Points, in no order, along strands that fork, close into loops and pass close to each other.
Points whose rows are less than 41.9 apart are linked; no others are. Some points are linked to none.
Niv: [-10.3  -6.6  17.1 -11.5  15.8  35.8 -16.1   5.9   0.0  -4.4  22.9   6.0
  43.0   0.2  -7.4  14.3  -0.7  -1.6   9.9  -2.6]
rav: [ -2.2 -26.1  13.9   6.9  -4.7  56.2 -17.6   5.6  24.8   2.0   6.1  43.6
   3.9  -2.6 -16.4  12.7   0.4  -8.3  -2.5   2.9]
nim: [  4.6 -18.0  -3.0  -1.5  33.6   0.7  29.8  28.7  -8.7  12.4  14.4 -14.3
  15.9   1.7 -12.5  -8.5 -17.5  -2.4  15.4  27.6]
Memir: [-12.3   9.3   1.7  -8.4  -1.8  -9.7  -3.8 -23.7  19.0  -7.9  -1.7  -8.5
 -22.9  -9.3   8.8   5.0  19.9 -10.4  15.1   3.2]
nof: [ 26.0   0.2 -15.8   4.7  -5.0 -21.3 -17.0  21.7 -28.7  -1.3 -16.3  -3.7
   3.0  16.2  -4.8 -33.0   6.8 -11.4  -0.2   3.6]
lirel: [ -1.1  43.9  -3.9  -3.7  -5.4 -15.0  36.3  14.8   0.6  -8.8   3.0 -11.5
   7.0   3.6   0.7 -19.8   4.1  -3.7  11.1  41.0]
Vomo: [  1.3  34.4 -30.7 -13.2 -24.7 -23.5   5.9  13.7  -5.2  -5.8  -3.5  -1.3
   9.4  21.7  12.4 -15.8  23.3 -20.7  -9.4  17.3]
Gimaf: [ -9.5   3.2  15.5  11.9  14.5  20.7   1.2   8.3  27.4  -8.3 -12.6  17.1
 -17.5 -21.3 -12.9  -6.0 -10.1  13.2  22.7  13.8]
zura: [ -7.9   8.8  20.5  -3.0  11.4  10.3  16.1 -12.8  18.8  -2.5 -13.3 -10.4
 -21.6 -29.8   1.8   8.9  -8.1  21.1   2.5  -4.5]
kig: [ 22.7 -22.4 -18.5   5.2  10.0 -10.0  10.5  23.5 -16.6  26.3 -21.4  -6.4
 -15.3  -3.2  -1.9  -9.6 -23.1  12.1  -6.1  -0.7]
zosi: [ -8.5  -9.0  23.6   0.1  -0.5  52.4 -11.4   0.3  32.6  -6.4  10.2  25.8
   1.9 -12.1 -14.6   8.5   2.2  -3.8   5.1   3.2]
suge: [  6.6 -20.1 -10.0   2.2  28.2   6.6  22.6  24.9 -11.0  16.3   0.2  -9.9
   0.5   1.1  -5.7  -1.0 -20.2  10.7   8.7  19.5]
bet: [  9.6   8.5  -9.4  -1.8   8.6 -12.2  31.2  27.8 -12.7   4.7   2.8 -14.3
  14.9  10.9  -3.0 -13.5  -9.2  -4.1   9.9  33.8]
rul: [ 18.8   8.0 -20.3   3.8  -7.9 -22.9   5.5  25.4 -22.8   2.4 -12.6  -1.0
   1.4  11.7  -0.6 -29.9  -7.2  -3.4   0.9  16.3]
molok: [  0.8  -5.3  12.4  -2.8  -1.6   4.7   8.9  -6.4  -9.0  -2.0  -3.2 -11.0
   0.5  -4.3  13.5  18.2  -3.9  19.2 -12.5 -15.2]
medab: [-20.4   9.3  14.6 -11.6   5.8  19.6 -22.5 -17.3   6.0 -15.7  13.8   4.2
  29.2  12.1  -5.1  15.0  16.8   1.5   3.7 -12.3]
pini: [  7.0 -23.4   7.2   6.7  18.2   5.1 -14.9  19.6 -14.8   1.6   3.9  12.2
  33.0  18.9 -12.1 -10.3   2.3 -20.6  15.0   6.7]
Sok: [  4.3  16.7 -26.7  -0.3 -18.2 -28.4  -1.3  -0.4   2.4  -1.3 -17.9   0.0
 -29.5   1.4   1.4 -18.0  11.9 -12.7   2.5   7.7]
Nonep: [ 11.7 -36.1  -5.5  -5.0   5.8  -4.3  15.7 -13.7 -18.8  25.1  -7.4  -8.8
  -3.8  10.5  10.0  21.5 -10.8  -4.9 -27.5 -10.1]
Nas: [ 15.5 -15.2  -6.5  13.2   0.3  -5.0  -1.1  14.3 -16.8   8.4 -26.2   1.8
 -24.3  -6.2   0.4  -9.1 -19.3  17.2  -1.4  -9.5]
lavu: [ -4.8 -10.1  22.1   6.2  21.8  50.0   7.1  14.4  25.9   0.6   8.5  24.5
  13.4 -10.5 -23.9   1.5 -10.0   3.8  12.2  24.3]
leruk: [ -2.2  27.2  10.3   4.2 -15.4 -11.7  -7.0 -11.1   4.9 -15.5  -2.6  -5.9
 -21.9 -20.9   7.9   2.3  -3.8  26.6   3.5 -20.3]
Kam: [ -8.4 -12.8  16.6   1.9  10.8  21.8  -9.3  -4.2   4.1  -2.8  -4.6  12.5
   3.0  -4.5   3.2   8.1  -4.6  12.8  -0.4 -12.2]
bevi: [ -6.7  12.6  -5.7  -8.6 -19.6 -13.5   1.7 -27.8   0.7  -6.5   3.3 -14.7
   2.2   9.3  19.9  20.8  25.0  -1.0 -25.0 -15.1]
Bote: [ -5.9 -27.5  21.5  -4.4  24.0  41.6   3.7  12.8   2.5  10.0  10.8  -0.9
  20.4 -20.0  -4.5  18.9 -27.3  15.4   7.2  -5.2]
Zik: [ -2.4 -11.2   1.9   2.9  -6.2  -7.1 -15.7  -2.9 -24.7   1.8  19.8 -14.3
  25.6  -0.4  12.6  15.7   5.6  20.4 -23.3 -40.3]
mav: [ -3.5  36.8 -16.4 -12.0 -16.5  -4.7   9.5   8.9 -13.6  -4.5   7.3 -19.2
  10.8   2.7  12.5  -2.9  -5.1  19.1  -6.0   5.0]
mur: [ 23.6  -5.9 -13.7   3.5   5.2 -22.6   0.7  42.2 -29.3   3.2  10.9 -10.1
  21.2   8.0  -6.3 -31.5  -1.3 -19.7   9.4  12.1]
Fimer: [ -3.5  29.1 -21.3 -13.2 -32.5 -18.3  12.5  -8.5   6.4  -1.3  -3.2  -7.1
 -10.4  -5.5  26.3   5.2   5.5   9.5 -26.3  -6.1]
non: [  8.1 -44.4   5.7  -0.9  15.0   6.4   0.0 -26.9 -14.5  14.8  -5.5   3.8
   5.8  14.8   3.8  24.8 -11.5 -12.6 -20.2 -17.2]
gogip: [  8.2   5.7 -16.3   4.7  -8.1 -19.5  11.7  -1.3   8.5   3.8 -25.3  -1.5
 -46.4 -11.8   6.0  -8.0  -5.3   7.5   2.9   6.1]
tira: [-22.1   5.3  23.4  -1.2  -0.7  16.8 -21.8 -24.6  14.2 -13.0  12.6   6.8
  20.2  -0.1  -1.5  24.7  18.8   5.9  -7.9 -27.2]
gar: [  8.8 -20.5  -3.4   2.5  -2.2  -7.5 -11.6   0.9 -26.1  10.1   2.8  -9.5
  11.1   2.7   9.4   9.3  -1.5  10.9 -20.2 -36.4]
mak: [  1.9 -10.7   0.4  -4.2   7.5   6.3  25.7  -0.1  -5.7  15.1  -8.0 -15.9
  -9.6  -7.9   7.2  14.3 -19.5  21.6 -11.4  -2.6]
zir: [ -7.3  14.4   5.8  -7.5  12.3   3.3  28.6  -6.6  13.8   4.4 -10.7 -16.8
 -22.0 -21.5   3.4   8.4 -11.5  15.0   3.7   9.3]
lofet: [ -2.1  -4.9 -13.9  -1.9  16.1 -10.8  21.2 -12.1   8.6   5.5 -15.0   4.1
 -24.0   9.2  -1.9   0.7  12.6 -14.1   4.7  27.5]
fas: [  4.1  15.5  -7.1   7.0 -17.4  -4.9 -21.8   8.4 -27.8  -5.9   5.7  -4.4
  -7.6 -10.4  -1.5 -19.1 -26.2  39.5   0.1 -25.5]
Kilep: [ -9.5  -6.6  11.5  -2.6  31.1  21.2  17.7 -12.8   9.7   4.6   0.0   2.4
   3.6  -0.4 -11.2   7.8 -10.6  -3.3   8.7  23.3]
devi: [  8.6 -14.4 -31.1 -23.6  -2.2  -3.6  20.2  23.3 -19.5  25.9  16.2 -24.0
  20.5   6.4  17.3  13.3  -7.8  -9.6 -25.7  -4.4]
lof: [  5.4   9.7 -31.7 -18.7 -11.6 -13.3  13.9  30.2 -22.5  11.1  13.0 -15.6
  30.0  16.6  14.3  -6.1   6.0 -11.6  -8.8  12.3]
tes: [  6.2  29.1 -14.9  -7.1  -8.8 -15.2  32.3  31.3  -8.9   3.3   0.9 -10.7
  14.5  10.0   2.2 -16.7  -8.1   1.7   1.6  35.5]
mun: [ -3.1   7.1  -1.4   4.9  -6.9  -9.4 -22.9  -1.9 -12.7  -8.8  -4.5  -0.9
   1.8  12.3   0.9  -3.7   8.2   9.6  -1.3 -20.9]
rok: [ 13.4   3.4 -31.6 -14.3  -8.5 -16.2  12.0  44.5 -26.0  11.2  13.8 -14.9
  16.8   2.1   8.9 -20.7 -11.3  -9.0  -6.8  12.4]
megol: [ -8.5 -13.6   9.8  -4.5  11.9  15.4 -16.1 -21.3  13.4 -10.0  -5.2  20.8
  -0.4  13.2  -7.0  14.1  12.0 -21.3  10.2   5.3]
zofi: [ -8.7  -5.6  23.7  -6.1   8.8  16.0   7.1 -38.5  24.3  -2.5  -0.5  -5.8
 -12.3 -19.0   8.0  23.0  -1.7  -4.5  -4.1 -11.2]
Lodem: [-17.1 -17.4  19.8  -3.2 -12.8   8.7 -26.4 -40.9  31.7  -8.7  14.9  16.2
  -6.0  -7.9  -3.7  26.5  13.5 -25.6   2.7 -26.3]
Rel: [ 20.3  -1.9 -23.9  -0.1  -0.7 -25.3  13.9  56.0 -31.3   8.6  21.3 -18.8
  16.9  -1.5  -5.0 -31.5 -15.6 -16.9   1.5  17.4]
laf: [  5.5  -0.6  -5.9   9.2  -8.9 -16.4 -24.6   1.9  -0.8  -7.9 -23.5  12.9
 -20.3   9.8  -6.9 -18.7  10.2  -5.9  11.7  -8.7]
deg: [ 10.0 -34.2   0.0   7.2   4.4   6.5 -45.9  13.4 -15.3   4.0  -1.1  14.3
  20.7   9.3  -9.8  -3.7  -0.4 -10.7  -4.8 -33.1]
ven: [ -8.3  40.2  -1.4  -7.0 -18.7 -13.1  -7.6 -10.7   3.3 -18.0   3.3 -13.4
 -21.2 -16.8   7.3  -8.1   6.1  14.9   9.0  -2.7]
Bedeb: [ 18.9  -0.9 -24.1  -2.5 -20.7 -17.9  -6.3  26.0 -30.6  13.9   2.3 -14.5
  -1.1  -7.7   8.8 -14.3 -26.6  17.9 -17.8 -21.5]
sed: [  9.4  -5.7 -12.1   0.6 -28.6 -16.2  10.8 -12.7 -12.8   8.2  -7.0 -10.4
   2.9   3.5  22.0  16.3   3.6   1.3 -40.8 -23.8]
Pone: [  3.0  22.9  -8.9   5.0 -12.6 -14.7 -34.0  13.4 -27.8  -7.4   6.0  -1.6
   7.0   4.7  -8.5 -18.6 -10.0  21.2   6.9 -21.2]
rubif: [-20.5  27.7   6.6 -11.3  -0.6   2.0 -11.2 -18.9   2.0 -17.9  11.0 -10.4
  22.3  11.3  -0.8   7.2  27.6  -1.1   4.3  -1.5]
nafe: [ -2.2   4.6  11.7  20.7 -22.8 -16.9 -23.6 -13.8 -12.9 -13.8  -3.3   5.6
 -10.2 -10.2   2.8   4.6   1.5  24.1 -12.2 -42.3]
kove: [  0.7  13.6  26.9  25.5   7.7 -15.3  13.1  18.0   2.2 -17.6   8.4  12.3
   6.4  12.2 -11.7 -27.5  12.3 -16.3  27.8  37.5]
rov: [  0.8  -9.6  -4.1  10.7   2.6 -13.6 -18.5  -4.5  13.7  -6.1 -23.8  18.7
 -33.9   0.2  -5.0 -13.9   8.2  -8.2  16.7  -0.1]
pidal: [-10.5   7.8  17.6 -11.9  28.7  21.8  19.8 -27.8  32.4   2.6  -0.8  -6.0
 -12.7 -25.0 -10.6  10.6  -7.1  -2.5  10.7  11.0]
bedef: [ -3.6  -4.6 -12.2   2.5  20.6 -11.7  19.8 -16.1  23.6   1.5  -7.7   3.9
 -23.7   1.7 -10.3  -7.6  14.0 -25.3  19.9  41.7]
bope: [  9.3  -4.5   2.3  14.6  23.6 -13.0  35.5  33.3 -15.0  11.0   7.5 -11.1
  11.8  10.0 -10.4 -20.5 -10.0  -5.5  12.8  37.3]
dor: [ -7.9  20.8  34.6  16.8  13.4   1.6  12.8  13.4  17.6 -18.6  10.3  13.4
  16.4  -0.9 -12.3 -20.8  12.9 -13.6  27.1  37.5]
Sule: [  6.0 -35.0   8.9   1.0  15.0  18.6 -16.9 -17.0  -8.6   8.9  -1.7  14.2
   8.6  17.4  -2.7  21.5  -8.0 -13.4 -10.2 -13.2]
zaluv: [ -9.6 -10.1   7.5  22.0  33.3   8.2  17.7 -15.8  41.2   3.0   6.5  18.1
  -8.9  -7.9 -23.7  -8.1   1.5 -24.2  26.2  45.1]
mov: [ 15.0  -4.0  -7.3   7.4 -15.8 -12.5  -5.4   3.6 -24.5   3.3  -7.6  -8.8
  -8.4   0.5  10.9   0.0  -9.4  19.6 -17.5 -34.4]
lazo: [ -0.9   2.2  10.8   7.9  -7.0   4.2 -29.6  12.6 -15.2  -6.7   8.3  -0.2
  12.5  -6.1   1.5   2.6 -12.0  31.3   3.4 -28.2]
Ket: [ -7.8  -7.1  16.4  20.0  33.0  28.9  23.6  -7.0  38.8   0.7  10.0  26.4
   3.1  -8.6 -30.7  -5.7  -5.3 -21.8  16.5  44.0]
limug: [ -2.4  -9.4 -15.8  -7.6   5.9  -2.3  26.1 -20.1   7.8  13.2  -9.9  -3.9
 -25.4   1.4   7.2  13.9   5.7  -8.1  -9.9  16.8]
fiv: [ -2.5  -9.8  23.5   8.1  16.3  41.8  -3.1  35.0  11.8  -2.7   9.6  15.3
  23.3 -16.8 -17.2  -3.8 -15.7  13.0  16.9  15.4]
dun: [  8.7   5.4 -22.8   5.2 -16.6 -14.1  18.0  11.3  -3.9  14.4 -24.6   1.5
 -32.8   0.6   4.2 -12.1 -14.5  11.6 -10.3   5.6]
Mef: [ -8.5 -17.2  22.6  -4.7   1.3  17.2 -10.8 -51.7  24.2  -9.9  12.5  12.0
  -4.4  -4.9  -1.4  35.7   3.2 -24.6  -7.7 -16.9]
fid: [ 15.5   5.6   4.3  18.0   3.7 -24.3   6.6  42.3 -28.2  -4.8   7.8  -3.9
  18.7  15.2  -6.9 -40.3  -5.6  -9.0  17.6  21.6]
kega: [ -7.8   0.3  11.7 -17.5  27.7  20.0  26.0 -28.7  16.1   9.6  -4.2  -6.4
  -6.3  -5.1  -5.4  16.8  -5.9  -2.1  -1.3  20.1]
Riza: [  7.1 -21.1   0.5   8.6  -4.0  -1.0 -50.6   4.3 -13.7   2.4 -15.5  14.2
  14.8  19.0 -10.2 -10.6  11.1  -8.9  -0.2 -31.4]
govi: [ -2.0  -9.0   7.5   4.2   0.7   4.1 -19.4  -4.8  -0.9  -4.2 -13.7  10.3
  -5.8   3.2   0.8   6.3   4.4   5.4   0.3 -18.7]
Posu: [  3.7  -2.2 -12.7 -17.8   8.3   2.8   2.2  12.6 -22.0   1.7  18.8 -19.9
  33.2  10.8  10.1   5.3   2.0  -5.6   0.6   0.8]
ruf: [ -2.0   6.4  -4.7   0.5   8.8   0.4  11.9  11.9 -11.8  -2.2  -4.9  -5.5
   0.1   4.2  -2.9  -6.4  -2.4   9.6   9.7  15.1]
sil: [  7.2 -34.7   6.1  11.9  27.8  11.4  -8.1  -2.6  -4.2   9.8   8.0  31.1
  25.9  30.3 -25.8  -2.3   0.0 -42.9   7.1  23.4]
ner: [ -8.8   3.5   6.7  20.4 -26.1 -16.3 -40.2  -7.6   0.2 -12.9  -3.3  15.1
 -14.6  -2.1  -6.4  -6.4   8.8  16.4   0.6 -41.5]
lino: [-10.5 -26.1  15.9  10.1 -20.2   2.0 -31.9 -33.4  39.8  -6.2  10.5  16.0
 -20.0 -18.0   6.1  17.4  14.7 -17.4  10.2 -28.4]
sol: [ 13.9 -40.7   5.7  10.3   1.4  -1.3 -33.0   3.2 -22.3   7.7  -3.3   3.8
   9.1   3.1   0.6   4.2  -3.0   4.0 -18.9 -38.5]
malun: [ -5.7  45.8  -6.2 -15.5 -12.8  -8.5  12.3  -5.3   9.3 -16.3   5.0 -16.7
 -16.5 -15.2   5.6  -9.3   7.8   8.2   8.9  12.3]
viz: [-10.3 -16.2  12.6  -6.6  10.3  11.7  -9.2 -42.5  15.6  -3.3  -0.5  11.8
  -7.7   8.6   3.1  25.3   6.1 -27.3  -2.1  -3.3]
Zak: [ 14.4  -6.3 -10.6   8.2   2.2 -13.9 -16.4  12.3 -14.9  -2.2 -23.7  13.4
  -9.5  11.4  -8.6 -27.1   0.3  -6.5   8.2   2.6]
Fad: [ -4.9  -4.6  33.0   0.5   8.1  16.8  15.5 -24.0  20.7  -2.9  -8.4  -7.0
 -14.5 -28.5   6.1  19.0 -11.2  14.8  -8.0 -15.2]
tovu: [ -4.0  36.4 -30.9 -18.1 -27.7 -21.5  17.7   2.9   7.5   0.4  -4.2  -2.3
  -4.7   7.6  17.8  -9.6  14.7 -14.6 -10.6  23.0]
Meko: [ 16.6  10.2 -22.8   2.7  -4.8 -16.6  15.2  23.3 -16.5  12.4 -17.4   0.3
 -17.6   3.9  -4.0 -19.8 -19.1   7.8  -1.7  16.4]
leku: [-12.6  -3.7  13.1  -7.6  16.8  23.0  -3.7 -24.3  38.9  -4.4   3.3  19.6
 -12.5 -17.4  -7.8  11.4   6.6 -18.9  20.7  17.2]
nef: [  6.3  14.3 -16.4  -2.6 -15.9 -16.1 -10.0   7.8 -19.6  -1.7  -9.8  -5.8
  -1.3  13.9   5.7  -8.7  10.0   4.6  -2.3  -2.3]
guruf: [ -4.1 -12.7  11.0  -0.5  25.7  19.2  -0.3 -11.3   9.0   0.5  -1.5  14.0
   8.9  10.9 -10.7  11.4   1.7 -15.6  11.3  17.8]
zeneb: [  1.9  -4.5 -15.9 -14.9   5.0  -0.8  31.6  -5.2   1.7  15.5 -10.8  -9.5
  -9.3   7.2   3.5   7.8  -0.9   3.2 -14.9  21.7]
Lugot: [ -5.2  21.7 -18.5  -6.5 -33.6 -29.6 -14.2 -18.8  13.5  -9.0   3.8 -14.2
 -32.0 -13.5  16.9  -0.2  20.4  -2.2   1.2  -9.1]
rom: [ -8.7  43.0 -18.9 -15.2 -23.9 -14.9  -3.6  -2.7  -6.9  -9.7   9.3 -13.1
  10.8  13.6   8.9  -3.4  16.2   8.1  -7.7   1.4]
lekif: [  5.8  -9.4 -26.9 -13.2  -3.6  -9.1  24.2   4.5  -9.0  26.3 -18.2  -8.2
  -2.3  13.5  12.7  11.2  -1.9  -5.6 -27.9  10.5]
mif: [-15.0  -3.8  28.4  -2.1  -2.9  10.1 -10.5 -42.9   9.6 -14.8  14.2   0.1
  18.3   1.2   4.9  31.9  15.4  -1.3 -19.0 -32.7]
sute: [ -8.6   0.5  28.2  -6.9  14.9  43.7 -10.0  11.2   8.1  -9.1  26.1  16.2
  51.0   3.8 -16.1   3.2   2.9  -9.2  12.5  17.3]
Duk: [-10.5  14.8  34.0   0.0  14.6  33.4   5.1   8.9  18.9 -15.8  22.6  12.1
  44.4   1.5 -17.0  -8.2  12.4 -11.3  15.1  25.5]
gelap: [ -8.2 -21.4   6.0   2.9 -10.4  -6.9 -28.6 -26.7  29.9  -5.3   0.2  11.6
 -28.9  -9.3   1.9   9.6  18.0 -20.8  21.1 -10.0]
memip: [ -4.2  25.8   2.7  -0.5   4.2 -10.3  15.4  11.9  -0.7 -15.7  -4.4  -1.4
  -3.1   2.9  -2.6 -15.0   6.0  -1.1  18.7  28.8]
vig: [  4.4   7.3 -15.8   5.7 -37.9 -26.6   1.4 -15.9  -8.9   0.2  -8.7  -4.1
 -13.3  -1.6  18.6   3.0   7.4   5.9 -33.3 -26.1]
geb: [ -7.0   1.8  11.5  -5.0  -7.6  -1.7  -0.1 -37.8  -3.5  -7.0   8.7 -14.6
  14.7   8.4  14.1  28.3  19.4  -0.9 -28.3 -26.5]
Dadof: [  1.0  -2.7   7.1  17.9 -14.8  -9.5 -29.8  -0.8 -21.5  -8.1   6.5  -2.2
   6.5  -8.0   1.1   3.0  -6.6  29.9 -12.8 -48.0]
goger: [ 11.9   6.5 -10.2   2.3 -14.3  -5.5  -3.7  24.7 -29.5   4.2   1.9 -13.8
 -12.3 -16.2   4.2 -10.7 -36.4  31.2  -4.1 -18.3]
zegi: [  1.1   1.1  -6.8   6.5  -5.5 -22.9  -6.9  -6.4  15.2  -0.5 -18.6   7.8
 -45.1 -13.0   2.6 -11.8   6.1  -4.0  19.5   4.4]
Risof: [  3.6  32.9 -31.7 -12.6 -29.2 -15.8   9.2  15.9 -12.1   3.9   0.2  -6.2
   6.6   7.1  12.1 -11.2  -6.9   9.1 -14.5   9.2]
zare: [  8.1 -17.2 -20.9 -19.0  -6.7 -10.1   0.5  13.8 -26.8  19.3  15.8 -24.7
  18.8  -3.1  20.3  15.4  -2.6   2.6 -30.2 -24.4]
bubo: [ -9.1 -21.9   6.4  -6.8   4.9  -1.2  -9.4 -36.9  24.3   1.5  -1.8  10.8
 -26.4  -0.7   1.8  14.3  10.4 -26.7   7.9  -1.3]
Tizit: [ -1.1  11.1  -4.2 -16.8   9.9   3.5  43.4  -7.6  16.2  14.1  -9.5 -18.9
 -12.5  -6.4   0.5   7.6  -8.1   7.3  -5.8  24.8]
Fusa: [ 10.3  14.3  13.2  22.6   2.2 -22.7  15.4  30.1 -14.3  -9.5   4.3   1.4
   9.6  19.4  -6.4 -34.5   4.7 -10.3  16.8  30.7]
madop: [-17.0  -0.8  17.9  -8.8   1.4   5.5  -2.6 -34.7  30.1  -5.6   5.4  -8.7
 -22.7 -22.8   9.5  13.9  10.7 -10.1  12.0  -4.3]
Mopa: [  9.5 -30.2 -13.1  -9.2  -5.0  -6.9  18.1   3.5 -21.6  23.0   4.9 -21.9
  10.0  -0.1  18.6  21.4 -10.8  -1.4 -35.4 -21.3]
pina: [ -1.3 -22.6  21.1  -1.7  18.3  26.9  -2.1  -3.6  -2.2   6.4   3.0   2.7
  12.1  -8.0   2.2  20.0 -18.9  14.1  -4.1 -13.8]
kol: [ -5.0  -8.3  14.8  17.3  20.8  37.2  11.2   5.6  47.4  -2.5   9.6  37.7
  -6.1 -17.4 -27.1  -5.9   0.8 -12.1  22.5  34.3]
Dugo: [-12.1  38.6  -7.8 -16.3  -8.9  -8.3   4.0  -9.8   1.3 -15.5   6.4 -15.4
   7.8   9.0  11.0   1.3  24.3  -4.5   1.6   8.9]
rafo: [  2.3 -34.6   8.1   8.5   6.6  38.8 -18.8  -5.6  19.8   8.9  -2.8  39.4
  -5.2   3.2 -15.6  11.9  -6.5 -12.3  -5.0   2.5]
fepar: [ -0.3  22.2 -15.6 -12.0 -18.8 -22.6  -1.7 -16.2  19.3  -9.7   6.1 -15.6
 -24.3  -9.6  17.8  -2.8  22.8  -9.2  14.3  10.8]
pulur: [ -4.6   9.5  14.4  15.4 -23.3 -19.9  -6.6 -24.0   1.4 -20.9   3.5  -4.0
 -18.0 -19.6   8.0   9.5   5.9  20.5  -8.0 -37.4]
kap: [ -2.7 -29.0   4.5   8.8   3.7  23.6 -37.2   9.7  -4.3  -0.8   1.8  23.5
  22.0  16.0  -9.5   5.4   4.0  -5.1   3.4 -21.0]
Liso: [ -0.9  -9.0  22.9   9.5  -4.5   8.9  10.1 -11.4   0.2  -7.0  -8.5  -5.0
 -13.0 -19.5  10.6  17.8  -9.6  26.3  -9.5 -24.2]
kebo: [ -3.3   9.2  10.4   0.6   5.3  18.1 -12.1  19.5 -12.3  -8.5   6.8  -9.0
  16.2 -11.4   1.1  -1.0 -17.8  29.0  11.1 -12.0]
ganu: [ 15.0 -18.2 -25.6  -0.3   9.9  -5.9  34.4  19.9  -8.1  33.4 -13.3 -11.9
 -17.5   1.4  -2.0   1.0 -24.4  17.4  -9.7  12.3]
miga: [ -2.9 -32.3   9.4   5.0   8.1  23.2 -28.1  -6.9   0.0   8.8  -9.5  28.7
   6.6  13.4  -7.9  12.0  -1.5 -15.8  -3.6 -11.5]
tufe: [ -0.4  21.3 -14.6  -2.7 -35.5 -25.6   1.7 -14.1   7.5  -6.3  -0.3 -11.1
 -25.4 -12.0  21.0   5.1  13.5   3.7 -21.3 -15.2]
Tam: [  5.3  22.8 -11.2  -1.2  -7.9 -14.6 -15.7  17.0 -21.7 -14.9   8.2  -6.5
  16.4  21.0  -3.6 -18.3  14.3  -2.1   7.3   0.8]
Kedi: [ -8.6  -7.6  -4.9  17.4  39.4  -6.1  32.2 -20.1  31.2   5.0  -1.6   7.0
 -17.9   5.4 -16.9 -10.1   3.7 -20.9  22.9  43.1]
zami: [  5.5 -10.5  -2.7   2.1  18.1   3.7   6.4  21.5 -18.8   4.8  -3.7  -5.4
   3.0   4.1   0.1   2.7 -14.3   8.0   8.8   6.0]
potu: [ -9.6 -14.1  14.5   8.1  13.4  35.8  -2.8   4.1  32.1  -1.2  -2.8  35.4
  -1.5  -8.2 -18.8   2.3  -4.0  -4.6  15.4  19.3]
zoni: [ -4.3   0.7  14.2   4.4  14.2  22.9  -8.3  31.7  -1.4  -9.3   8.4   5.3
  21.6  -9.3 -10.3 -10.3 -20.1  19.2  21.1  -1.0]
guz: [  4.7 -14.6 -25.4 -17.9   1.9  -2.0  14.0   7.7 -17.9  21.2   2.2 -17.6
   9.3  14.5  12.7   8.1  -4.3  -7.1 -15.5   6.6]
ges: [  3.5 -16.0 -13.4  -2.2  11.0   6.3  39.1  11.0   2.9  30.6  -9.6 -19.3
 -17.0  -4.9  -0.2  12.4 -25.0  24.3  -8.2   6.0]
gotet: [  5.6  19.9 -31.5 -15.1 -20.7 -25.5   2.2  17.1 -20.1   0.9   3.8  -9.4
  33.8  26.4  10.4 -17.1  22.1 -17.3 -14.2  13.6]
vid: [ 10.5 -11.6   2.8  12.9 -11.0  -8.7  -1.3   1.4 -13.5   2.7 -19.3  -0.7
 -24.3  -8.6   6.7  -0.1 -12.1  20.8 -13.2 -23.2]
Pab: [-11.8  10.9  22.0 -10.3  22.2  17.3   9.1 -21.4  43.3   2.0   2.4   0.8
 -14.3 -31.0  -4.7  -0.4   3.5  -7.2  24.0  19.9]
zepig: [ -1.6  41.1 -29.8  -9.2 -30.0 -17.9  18.2   8.5   0.0  -0.3  -7.4  -2.0
 -11.8  -0.1  10.0 -15.5  -9.5   3.4  -8.2  17.5]
tir: [ -9.0  23.8  36.6   2.2  12.1  19.8   7.4   4.1  27.5 -20.5  16.1  15.5
  26.0  -6.8 -15.9 -13.7  13.4 -19.7  26.7  28.3]
datar: [ -1.4  12.0  -5.3  15.0 -23.4 -21.6 -50.3  -6.8  -8.6  -7.4  -7.4   8.9
  -8.8  12.4 -16.6 -16.8  13.5   0.9   1.5 -40.1]
pemil: [  3.8  -7.1  -0.8   8.1 -12.2 -11.0 -45.5  -4.9  -7.5  -2.8 -17.7   7.9
  -0.8  24.8 -10.1 -12.6  20.6  -9.6  -1.4 -29.2]
Zoz: [-11.8  28.0  -2.2 -19.2 -10.1  -4.3   7.6 -22.5   5.9  -7.7   5.1 -19.2
  -3.0   1.4  17.9  14.4  17.2   2.5 -10.2  -3.4]
tidu: [  7.0  29.4  -5.3   9.8 -14.3 -17.8 -29.1  17.2 -27.5 -16.4   8.3   1.4
  17.3  19.5 -16.3 -33.4   6.3  10.0  12.9 -12.3]
Kilod: [  0.5  -9.0  12.9  -1.7  -6.0  -1.9   7.5 -10.4 -15.6  -2.2  14.7 -20.5
  16.8  -9.4  16.3  24.7  -5.1  22.4 -24.9 -34.5]

A tip is a point with one link. Name the tips that can be reached along the links from each point below, in the order of the rows.
guz -> Fimer, sed, malun
medab -> Niv
megol -> leku
Pone -> Bote, Bedeb

A fork is a point with three links, a tip a point with one. Leave the first point through the second and follow the links. Name the first fork or tip that comes.
rubif; medab -> Dugo
Bote; pina -> Bedeb
fas; Pone -> Bote
non; Nonep -> zeneb

A piece is all that can be reached along the links. How many separate loops has the piece of each point below (a circle has one, a figure eight two, a Y none), and how many tips (points with one link)?
fas -> loops 0, tips 2
deg -> loops 4, tips 3
megol -> loops 1, tips 1
gogip -> loops 1, tips 0
dor -> loops 1, tips 1
zami -> loops 1, tips 0

Name the points in between on the shortest way along the links from the first point to the second, in order.
nafe; zofi -> ner > datar > pemil > Riza > deg > sol > gar > Zik > Kilod > molok > Liso > Fad
goger; Kam -> fas > Pone > tidu > Tam > nef > mun > govi
kol; guz -> Ket > zaluv > Kedi > bedef > lofet > limug > zeneb > lekif
sed; vid -> vig > tufe > Lugot > fepar > Memir > madop > zofi > Fad > Liso > molok > Kilod > Zik > gar > mov
